Points on a hilly landscape, in no order, each with its height.
From any point a ball rolls to the lowest of the 2 points nearest to it. It stops when none of these is lower. Distance is the straight distance between rows; heights are no part of it.
bem: 33, 4, 6, 12, -9, 13, -36, 27, -20, -68, -10, -17, -20, 34, -22, 15, 1, -8, 17, 17, 10, 6, -16, 33  height 624
zef: -38, -15, -43, -34, -73, -4, -13, -9, 14, -37, 27, -23, 23, 4, 29, -39, -4, -9, 6, 6, -12, -3, 8, -10  height 585
dotar: -34, -9, -23, -3, -37, 2, 16, 24, 22, -35, 6, 9, 23, 27, 18, -14, 11, 1, -18, 39, -35, 1, -35, -5  height 175
Sir: 25, -2, 21, -38, -11, 57, 11, 26, -4, -2, 46, -18, -12, 28, 10, 18, -6, -2, 15, -8, -21, 1, 2, 12  height 635
Tel: 7, 1, 24, -24, 51, 18, 32, 26, 7, 31, 22, 32, -17, 11, -24, 12, -34, 11, 8, -19, -19, -2, -1, -18  height 500
mepor: -29, 16, 3, -8, -11, 3, 8, -13, 8, 4, 37, 56, 5, 6, 46, -3, -8, 30, 7, 1, 17, 7, 31, -33  height 226
namab: -18, -9, -6, 13, -4, -16, -11, 1, 0, 9, -5, -6, 24, -5, -26, -37, -7, -13, -17, -18, 15, 1, 0, -2  height 503
Dala: -7, 19, 18, -17, 32, -13, 36, -9, 17, 33, -4, 35, 13, 3, -20, 2, -23, 16, -9, 10, 3, -12, -26, -1  height 568
lov: 5, -5, 17, 3, 43, -24, 27, -4, 29, 30, -18, 12, -7, -13, -50, -17, -11, -24, -1, 11, -7, -24, -25, 17  height 778
satu: 16, -6, -12, -4, -41, -6, 3, -34, -9, 4, 1, -55, 14, -13, 26, 4, 13, 0, 12, -3, -2, -16, 16, 34  height 640
pidaz: 28, 17, 1, -10, 3, -4, -5, -1, 0, -10, 12, -1, -9, 7, 39, 43, 11, 10, 5, 11, -11, -6, 10, 14  height 386
nebim: 45, 0, 21, -32, -12, 49, -12, 20, -19, -16, 28, -35, -39, 13, -5, 26, 2, -9, 30, 0, 3, 6, 2, 33  height 595
Sito: 38, -3, 19, -22, 9, 32, -5, 40, -14, 1, 17, -20, -25, 10, -28, 11, -11, -15, 19, -1, -3, 17, -21, 37  height 550
buk: -15, 0, -28, 10, -44, 5, -47, -12, -25, -65, -5, -31, 28, 13, 3, -11, 11, 8, -3, 0, 21, -16, 24, 3  height 750
zugeb: 45, 8, 11, 9, 2, 15, -31, 16, -14, -33, -20, -14, -23, 4, -30, 7, 4, -20, 44, 3, 18, 8, -1, 56  height 573
rilo: -9, 1, 17, 10, 43, -18, -8, -17, 24, 7, 9, 35, 9, 13, -48, -8, 13, -27, 7, 19, 30, -34, 8, -5  height 288
suso: -36, -16, -15, 17, -13, 6, -15, 15, -1, -20, -7, -2, 40, 20, -43, -53, -14, -8, -22, -6, 6, -5, 1, -7  height 444
paz: 23, -5, -8, -1, -16, -10, 23, -15, -4, 10, -15, -41, -4, -14, 35, 21, 1, 6, 3, 5, -28, -5, -8, 36  height 716
Duvot: -29, -3, -17, -11, -18, -16, 4, 2, 2, 3, 15, 13, 15, -9, 40, -18, -16, 10, -18, -3, -5, 19, -6, -25  height 390
vebeb: 16, -9, 29, -26, 56, 23, -6, 24, 0, 36, 25, 20, -44, 1, -46, 14, -1, -29, 36, -6, 11, -5, 26, 2  height 425
Zedok: 19, -11, -2, 23, -36, -2, -26, 8, -21, -74, -22, -47, -21, 21, 6, 10, 3, -7, -2, 14, 2, 4, -20, 22  height 666
gilo: -28, 12, -19, -4, -28, -15, -37, -9, -5, -16, 27, 20, 20, -6, 33, -14, 14, 6, -1, -9, 34, 13, 27, -29  height 873
loz: -1, -27, -15, 33, 4, -34, -1, -6, 4, 14, -62, -17, -10, -38, -27, -24, 3, -13, -8, 5, -16, 7, -24, 23  height 65
ven: -3, 3, -2, 10, 2, -13, -16, -5, -20, -10, 15, 15, -14, -5, 57, 22, -7, 17, -8, -35, 1, 10, 28, -34  height 857
bado: 13, -5, 10, 10, 12, -13, 25, -27, -2, 48, -14, -20, 8, -25, -10, -10, -18, -1, 6, -17, 8, -1, 4, 22  height 220
gerap: 7, 0, 18, 0, 5, 27, 26, -7, -8, 17, 27, 2, 4, 3, 24, 8, -16, 23, 5, -32, -15, 1, 23, -15  height 614
bafu: -20, 7, 15, -14, 12, 8, 47, 6, 18, 28, 15, 37, 15, 6, 12, -8, -28, 25, -12, 0, -15, 3, -20, -15  height 588
riren: 18, 19, 12, -18, 27, 2, 35, -5, 6, 18, 5, 18, 3, 4, 10, 29, -15, 29, 8, 12, -12, -6, -2, 8  height 533
Gazuv: 49, 5, 18, 0, 18, 11, -6, 11, -10, 16, -14, -13, -25, -18, -18, 8, -4, -21, 48, -11, 6, 12, 3, 50  height 529
vot: -6, 19, 12, 11, -11, 46, -21, -10, 5, 4, 10, 2, 22, 6, -43, -15, 34, -13, 13, -8, 45, -11, 28, -11  height 198
mimur: 21, 10, -3, 9, 14, -25, 26, -7, -5, 21, -28, -7, -14, -28, 20, 24, -15, 11, -2, 2, -20, 1, -16, 15  height 746
Zimo: 0, -4, -3, 18, 12, -26, -15, 12, -20, -4, -14, 6, -29, -15, 45, 22, -17, 2, -24, -30, -18, 19, -6, -30  height 803
konus: -12, 10, 24, 8, 12, 15, -24, -8, 9, 15, 23, 38, -9, 8, -9, -4, 23, -21, 2, -20, 40, -1, 35, -41  height 457
romek: 2, 4, -2, 5, 30, -33, 28, 3, -2, 26, -43, 16, -27, -35, 6, 13, -13, 11, -23, -7, -27, -2, -24, -21  height 762
Nolum: 40, 16, 11, -4, 28, 4, -1, 5, -4, 16, 2, 4, -17, -5, 5, 33, -2, 3, 25, 2, -1, 4, 8, 22  height 475
Tefu: 1, 0, -11, -10, -42, 15, 3, -38, -12, 21, 14, -50, 28, -28, 6, -18, 10, 10, 9, -16, 20, -10, 28, 12  height 514
Fisak: -29, -34, -11, -1, -49, 12, 7, 19, 12, -43, -7, -19, -9, 29, 28, 1, 28, -12, -16, 28, -41, 5, -46, -9  height 202
seg: 5, 33, 6, 2, -20, 51, 3, -34, 7, 14, 2, -16, 16, -6, -14, 0, 46, -1, 15, 7, 44, -4, 42, -6  height 303
Rudav: 12, 18, 4, 14, -7, 2, -25, -16, -11, 4, 4, -6, 3, -6, 8, 13, 23, 0, 6, -8, 33, 3, 25, 0  height 819
gem: -15, -10, -19, 20, -18, 8, -10, 16, -9, -38, -21, -16, 33, 29, -22, -22, -4, 4, -17, 17, -11, -1, -10, 11  height 385
riseb: -18, 4, -17, 13, -30, -10, -44, 7, -14, -47, 11, 1, 20, 16, 16, -7, 12, -2, -14, -2, 21, 5, 6, -7  height 814
Pabu: -5, -4, -8, -9, -13, -3, 22, -37, -8, 46, 3, -32, 31, -24, 1, -24, -18, 17, 1, -20, 14, 5, 14, 5  height 353
Vel: 18, 9, -8, 30, -7, -22, -41, -5, -14, -24, -17, -15, -7, -5, 2, 7, 11, -14, 4, -7, 20, 4, 3, 23  height 753
ronof: -1, 1, 26, -7, 29, 34, 22, 15, 4, 12, 36, 38, -10, 17, 3, 9, -24, 23, 12, -30, -14, 5, 22, -31  height 548
Nagod: 15, 5, 25, 1, 41, 10, -14, -6, 14, 26, 11, 22, -18, 2, -47, 5, 20, -34, 27, 6, 28, -17, 23, -1  height 365
Biled: -25, -9, 6, -3, 17, -30, 11, -21, 11, 34, 3, 14, 14, -9, -18, -26, -15, -5, -12, -10, 19, -8, 0, -15  height 496
zar: 1, -7, 14, 2, 44, -31, 29, 8, 19, 28, -36, 21, -41, -33, -25, -6, -4, -18, -23, 10, -27, -21, -32, -9  height 770
vem: -26, -18, -23, -25, -50, -3, 5, -6, 1, -9, 29, -23, 8, -5, 55, -21, -9, -4, -6, -13, -18, 8, 6, -18  height 490
viga: -24, -12, -34, -21, -72, 2, -30, -23, -5, -48, 12, -44, 27, 4, 11, -18, 12, -2, 3, -1, 2, -22, 20, 6  height 669
bepe: -16, 2, -1, 5, -2, -3, -23, -20, -20, 14, 16, 14, -9, -16, 34, -3, 2, 8, 0, -44, 31, 9, 52, -48  height 927
zonog: 17, 4, 17, -4, 18, 14, 8, 25, 6, 20, 11, -2, 3, 9, -24, -2, -13, -8, -3, -1, -7, 8, -21, 13  height 501
pame: -32, -20, -28, -7, 1, -36, 6, -7, 5, 25, -31, 6, -1, -37, 4, -22, -10, 10, -33, -2, -13, 23, -21, -39  height 223
bez: -7, 22, 15, 0, 11, 23, -10, 0, 5, 4, 31, 48, -9, 17, 27, 13, 15, 12, 4, -8, 20, 11, 37, -43  height 366
fegi: 0, 18, -3, 8, -1, 9, -16, -37, -12, 17, -1, 4, -10, -13, 29, 19, 26, 13, 10, -13, 38, 10, 58, -31  height 897
noki: -6, -34, -19, 10, -31, 11, 15, 6, 1, -11, -37, -31, -2, -7, 6, 5, 29, 10, -17, 38, -45, 12, -49, 4  height 176
Zagiv: -25, 2, 7, 12, 22, -15, -10, 10, 20, -8, 7, 36, 31, 28, -47, -24, 0, -12, -11, 9, 16, -21, 0, -9  height 201
rimu: 16, 25, -6, 0, 13, 0, -11, 17, 9, -28, 4, 16, 26, 29, -17, 21, 12, 8, 4, 37, 1, -8, -11, 25  height 367
nizi: -7, -17, -23, 14, -9, -19, 12, 2, 0, 16, -45, -16, 1, -25, -4, -2, 10, 10, -25, 17, -27, 16, -38, 3  height 133
kofu: -5, 8, -22, 13, -1, -16, 9, 8, 8, -18, -18, -1, 36, 16, -13, -2, 4, 15, -14, 34, -10, -6, -20, 21  height 317
Dab: -27, 8, 2, -12, 13, -14, 17, -36, 7, 27, 13, 37, 17, -1, 13, -3, -11, 26, 1, -5, 31, 2, 16, -22  height 389
vife: 19, 1, 21, -28, 48, 10, 13, 35, 5, 32, 16, 15, -27, 1, -42, 12, -20, -16, 16, -1, -10, 0, -10, 16  height 465
Lupaf: 10, -8, -21, 30, -22, -24, -20, 0, -20, -35, -38, -35, -10, -7, 18, 7, 6, -5, -11, 10, -6, 15, -21, 23  height 703
lop: 3, -29, -3, -4, -24, 20, 12, 27, 4, -27, -22, -19, -29, 14, 19, 23, 27, -2, -14, 37, -50, 14, -63, -5  height 196
siteb: 8, -13, 8, 25, 22, -34, 8, -20, 7, 27, -37, -12, -8, -40, -24, -24, -7, -31, 13, -12, 4, -10, -1, 34  height 139
bol: 14, 18, -2, -2, -15, -4, -24, 6, 3, -40, 17, 2, 10, 31, 20, 28, 25, 0, 1, 24, 4, -8, -1, 16  height 262
pidi: -19, -27, -1, 22, 28, -27, 9, -4, 18, 6, -28, -2, 3, -11, -52, -38, -1, -30, -20, 13, -6, -25, -12, 9  height 794
nov: 12, -7, 14, -21, 5, 34, 18, 41, -4, -10, 26, -3, -22, 21, 25, 19, -17, -1, -8, -7, -41, 17, -23, -7  height 664
kolut: -32, -3, -20, -17, -1, -26, 36, -13, 4, 18, -10, 18, 2, -22, 36, -7, -28, 33, -21, -4, -21, 16, -13, -33  height 310
zuk: 9, 16, 0, 8, 39, -27, 17, 9, -11, 0, -20, 29, -32, -14, 23, 36, -22, 24, -14, -19, -28, -4, -6, -28  height 776
togu: -4, 14, 10, 7, 9, 25, -16, 8, 11, -6, 16, 20, 38, 30, -51, -16, 15, -5, 10, 12, 28, -13, 12, 5  height 90

For each start below, name the point where the ball stops.
ven => loz
lov => loz
fegi => bol
gilo => loz

Call two points neighbours if one is among the 2 nearest of the other. Go from one point of each pair to the other, from neighbour to neighbour, staying as low as possible. Name the highest point that can't be avoided.
loz, togu => namab
loz, dotar => Fisak
kofu, bol => rimu
togu, mepor => konus
